Points on a hilly landscape, in no order, each with its height.
From any point a ball takes the steepest step (drop divided by distance) to one of its 3 nearest points. It stops when none of these is lower. Distance is the straight distance between rows; heights are no part of it.
Z78: [6, -30, -17, -5, -20, 0, 19, -3, 4, -25, 10]  (h 622)
Z912: [-2, 5, -4, -4, -12, 10, 10, -5, 4, 9, 2]  (h 193)
Z558: [-4, -5, -7, 0, -20, 9, 30, -2, 7, 1, 2]  (h 389)
Z269: [6, 16, -2, -12, 35, 14, -17, -15, 17, -4, -10]  (h 237)
Z156: [3, 12, -3, -5, -3, 12, 8, -16, 5, 15, -11]  (h 130)
Z391: [-22, -12, 8, 7, -20, 3, 25, 21, -14, 7, -1]  (h 256)
Z606: [3, -24, -15, -3, -32, -3, 39, -3, -3, -14, 4]  (h 730)
Z347: [-1, 8, -4, -3, 2, 6, -5, -7, 8, 5, 1]  (h 135)
Z880: [-8, 0, 6, 7, -7, 2, 3, 9, -7, 15, 2]  (h 107)
Z853: [9, 19, 1, -11, 20, -1, -23, -16, 14, 7, -12]  (h 110)
Z752: [-3, -2, -5, 1, 1, 2, -10, 1, 6, -9, 16]  (h 287)
Z895: [12, -28, -11, 0, 17, -5, 0, 2, -4, -32, 15]  (h 324)
Z905: [2, 17, 20, 5, 10, -15, -11, 1, -14, 17, -22]  (h 236)
Z87: [8, -14, -14, -5, 22, 4, 10, -4, 14, -29, 14]  (h 70)
Z666: [-1, 10, 8, -1, -4, 1, 16, -4, -6, 21, -18]  (h 215)
Z996: [3, -27, -10, 0, 2, -10, -13, 9, -6, -26, 17]  (h 200)
Z38: [-9, -4, 5, 14, -9, -3, -3, 13, -13, 1, 15]  (h 154)
Z918: [-3, 11, 13, 6, 1, -3, -9, 9, -13, 16, 0]  (h 168)
Z962: [1, 13, 5, 4, 4, -1, -12, -4, -5, 17, -4]  (h 136)
Z289: [13, -36, -12, -7, 12, -6, 10, -3, -3, -35, 12]  (h 419)
Z900: [-5, 5, 8, 10, 4, -4, -33, 17, -8, -1, 23]  (h 281)
Z180: [-4, -8, 2, 12, -2, -13, -31, 19, -13, -16, 26]  (h 209)
Z539: [6, 19, 10, -4, -3, -5, 15, -12, -4, 16, -32]  (h 251)
Z351: [-2, -11, -5, 13, -11, -8, -17, 17, -4, -12, 22]  (h 192)
Z333: [2, -26, -12, 3, -15, -9, 4, 6, -2, -20, 15]  (h 464)
Z231: [-18, -7, 14, 8, -11, 3, 14, 18, -15, 16, -9]  (h 184)
Z874: [1, -19, -6, 7, 3, -7, -23, 12, -5, -23, 23]  (h 90)
Z803: [10, 24, 11, -4, 20, -6, -32, -6, 3, 10, -11]  (h 148)
Z764: [3, 16, 2, -4, 2, 2, -1, -14, 4, 14, -13]  (h 104)
Z98: [-11, 3, 12, 12, -2, -4, -13, 17, -16, 11, 10]  (h 181)
Z516: [-10, 3, 14, 5, -2, -1, 0, 12, -14, 19, -9]  (h 144)
Z365: [-1, -21, -10, -1, -19, 0, 18, -1, 6, -15, 13]  (h 485)
Z795: [-1, 3, -5, -4, -16, 12, 29, -7, 3, 14, -8]  (h 275)
Z358: [11, 17, 0, -14, 11, 4, -7, -22, 10, 5, -19]  (h 124)
Z285: [-4, -21, -3, 15, -19, -8, 5, 13, -11, -5, 15]  (h 250)
Z170: [9, 27, 18, 4, 18, -19, -30, -4, -7, 12, -17]  (h 228)
Z25: [1, 14, 12, 6, -1, -1, 3, 2, -10, 18, -16]  (h 178)
Z476: [0, 5, -9, -14, 14, 14, 2, -12, 17, -3, 1]  (h 180)
Z119: [-5, -16, 1, 16, -16, -10, -12, 19, -14, -10, 22]  (h 191)
Z162: [11, 23, 4, -8, -8, 1, 26, -23, 4, 10, -35]  (h 276)
Z802: [2, -17, -9, -4, 11, 2, -1, 1, 10, -25, 14]  (h 217)
Z854: [-10, 2, 16, -1, -4, 3, 12, 8, -11, 20, -23]  (h 258)
Z373: [-6, -10, -3, 11, -20, -3, 20, 11, -8, 0, 12]  (h 354)
Z565: [-6, 14, 24, 0, 1, -15, 11, 7, -9, 14, -42]  (h 327)
Z469: [-1, -2, -13, -11, -5, 11, 16, -11, 14, -6, 0]  (h 79)
Z952: [-2, 1, -6, -5, 16, 8, -17, 2, 14, -9, 12]  (h 247)
Z234: [0, -3, -9, -5, 7, 8, 4, -4, 16, -13, 9]  (h 242)
Z552: [-1, -12, -10, 0, -9, 0, 10, 0, 7, -12, 13]  (h 358)
Z292: [-1, 17, 11, 9, 9, -7, -30, 6, -8, 16, 4]  (h 225)
Z891: [2, 9, -8, -9, 28, 14, -10, -4, 15, -8, 3]  (h 216)
Z923: [7, 15, -8, -17, 9, 12, 8, -28, 20, 4, -22]  (h 149)
Z479: [6, 19, 3, -4, 15, -1, -25, -8, 6, 8, -6]  (h 111)
Z510: [3, 9, -11, -10, -4, 13, 16, -16, 17, 9, -9]  (h 102)

For each start below, name the point where the ball stops.
Z231 | Z880
Z895 | Z874
Z795 | Z469
Z476 | Z764
Z162 | Z764
Z918 | Z764
Z912 | Z764
Z606 | Z469
Z285 | Z880
Z854 | Z880
Z373 | Z880

Call two points neighbours if one is among the 3 nearest of the other. Go from one point of each pair to the other, from neighbour to neighbour, staying as low as possible. Name the highest point that can't be avoided.
Z87 and Z764 | Z234
Z880 and Z764 | Z918
Z874 and Z469 | Z351
Z469 and Z764 | Z156
Z764 and Z853 | Z358
